Each row is a point on a landscape with many valleys, with its height.
A ball rolls from a point to the lowest of its 3 nearest points, and stops where none of them is lower. Distance is the straight distance between rows; heights are no part of it.
k_962: [149  66 118 119 144 119  84 132 117  81]  (h 133)
k_906: [106  99 109 160 155 126 105 120 144  94]  (h 276)
k_282: [ 86 162 116 199 142 145 186  90 179 159]  (h 331)
k_781: [ 96 171  78 168 127 133 158 160 175 197]  (h 290)
k_442: [127 125 116 139 125 136 104 145 144 128]  (h 309)
k_969: [123 158 132 135 121 132 137 136 131 141]  (h 45)
k_303: [132 144 178 103 128 128 151  89  87 103]  (h 548)
k_854: [114 181 115 108 108 121 147 164 130 185]  (h 255)
k_286: [137 146 108 113 116 130 119 163 140 153]  (h 414)
k_72: [135 130 132 131 129 131 118 123 124 108]  (h 457)
k_881: [144 122  88 116 117 128  89 174 155 147]  (h 234)
k_958: [126 187 134 104 104 126 158 157 119 182]  (h 271)
k_985: [103 115 134 155 152 125 137  97 116  84]  (h 42)
k_342: [165 128 153  97 107 130 111 147 113 128]  (h 83)
k_802: [159 165 134  95  96 126 121 163 118 165]  (h 81)
k_624: [186  67 152  94 132 122  86 136 102  96]  (h 141)
k_98: [133  81 150 124 155 111 113 111  91  73]  (h 593)
k_680: [128 178 160 102 102 139 163 116 118 150]  (h 258)
k_137: [129 175 144 115 106 134 148 121 116 145]  (h 185)
k_518: [ 95 136 148 150 137 126 152  78 115 105]  (h 700)
k_114: [109  96 128 146 147 124 122 104 114  83]  (h 522)
k_508: [101 159 155 131 121 137 166  78 123 122]  (h 365)
k_227: [135 134 172 113 133 125 139 110  93  93]  (h 523)
k_55: [120  62 122 138 161 118  96 111 107  62]  (h 138)
k_474: [ 93 164 129 156 130 138 168  97 158 152]  (h 202)
k_23: [102 128 120 165 141 134 125 107 134 112]  (h 740)
k_268: [105 160 118 155 121 136 137 130 157 145]  (h 194)
k_655: [109 116 161 136 147 119 150  81  89  80]  (h 697)
k_949: [185  48 125  90 133 121  70 138 108  87]  (h 197)
k_718: [177 143 108  57 100 116 117 201 118 200]  (h 91)
k_587: [ 86 135 123 185 142 139 155  89 160 129]  (h 727)
k_894: [168 111 159 104 122 120 113 130  95  95]  (h 121)
k_329: [180 128 120  68  94 127  96 188 124 165]  (h 233)
k_796: [193  78 172  86 130 115 111 127  69  83]  (h 212)
k_562: [ 85 172 110 189 128 138 196  99 191 186]  (h 259)
k_667: [102 180 102 138 117 127 160 152 154 197]  (h 280)
k_420: [ 99  73 113 161 160 118 111 112 126  76]  (h 357)
k_438: [ 87 189 116 151 119 141 194 109 167 194]  (h 182)
k_246: [131 102 101 136 137 137  95 146 143 117]  (h 159)
k_828: [127 142  90 120 114 133 106 175 158 173]  (h 438)
k_449: [110 133 154 137 130 124 143  97 112  95]  (h 601)
k_377: [163 109 114 104 118 130  85 155 128 122]  (h 89)
k_613: [212  56 167  76 129 121  95 141  89 101]  (h 176)
k_941: [ 87 119 121 173 157 131 147  88 139 101]  (h 800)
k_858: [132 171 103  95 107 124 129 182 133 187]  (h 102)
k_811: [196 125 142  77 104 127 105 176 106 150]  (h 147)
k_884: [121  84 122 137 148 123  94 118 116  82]  (h 295)
k_73: [ 79  98 132 164 167 114 157  65 110  81]  (h 742)
k_902: [ 97 206 125 126 116 129 187 123 141 201]  (h 155)
k_473: [117  83  93 144 144 129  80 137 153 102]  (h 111)
k_343: [109 146 128 156 129 133 135 119 146 128]  (h 407)
k_538: [113 179 148 127 116 136 170  99 130 146]  (h 195)
k_877: [ 89 162  96 183 127 135 158 137 177 173]  (h 304)
k_573: [117 100 133 135 144 126 117 114 115  83]  (h 486)
k_639: [143 101 186 106 140 109 138  94  62  71]  (h 545)
k_479: [152 167 121  82 105 121 128 183 125 187]  (h 229)
k_983: [185  93 150  94 119 126  97 145 105 109]  (h 131)
k_614: [128 114  85 144 126 132  95 154 172 137]  (h 125)
k_563: [134 131 151 118 125 128 126 113 108 102]  (h 500)
k_306: [ 96 181 130 146 111 135 173 100 151 161]  (h 154)
k_771: [217  85 148  68 102 134  88 168 102 144]  (h 145)
k_291: [ 79  77 124 164 172 109 141  78 111  69]  (h 743)
k_815: [115 173 110 137 112 131 138 154 154 170]  (h 261)
k_950: [183  81 133  91 119 127  70 148 118 105]  (h 132)
k_459: [ 85 150 137 177 140 137 179  73 151 124]  (h 543)
k_571: [118 138 100 154 125 137 123 139 161 145]  (h 292)
k_514: [104 186 135 134 116 138 167 120 143 174]  (h 139)
k_540: [146  95 115 122 129 131  91 140 133 109]  (h 173)
k_650: [ 95 111 122 166 156 127 130 101 138  90]  (h 611)
k_300: [162  67 164 102 142 116 108 126  73  74]  (h 224)
k_887: [122  53 103 135 154 125  84 123 133  70]  (h 33)
k_206: [170 130 134  89 107 132  99 164 118 144]  (h 96)
k_721: [164 117 128 101 111 134  91 162 122 136]  (h 52)
k_143: [ 77 102 150 148 162 109 166  63  89  74]  (h 736)
k_394: [104 210 134 109 105 129 186 122 131 197]  (h 175)
k_526: [105 145 143 149 134 135 151  88 128 108]  (h 587)
k_209: [197  87 133  78 110 129  85 161 115 130]  (h 142)
k_217: [121 135  82 143 122 134 109 173 166 172]  (h 506)
k_737: [105 153  75 169 136 134 134 161 184 180]  (h 307)

Where does a ball stop that starts at each point below?
k_98: k_887
k_587: k_514
k_562: k_514
k_667: k_858
k_459: k_514
k_828: k_614
k_877: k_969
k_571: k_969
k_23: k_969

Call two points neighbours if one is among the 3 nearest of the other. Go from one point of each pair to the other, from neighbour to neighbour, staying as low as possible. Name the highest point that can't be avoided.
k_969 / k_721: k_815
k_985 / k_473: k_573
k_802 / k_887: k_540
k_473 / k_614: k_246
k_721 / k_802: k_206
k_514 / k_969: k_538

For each start below, name every point that the ball comes to, in order.
k_781: k_667, k_854, k_858
k_884: k_55, k_887
k_815: k_268, k_969
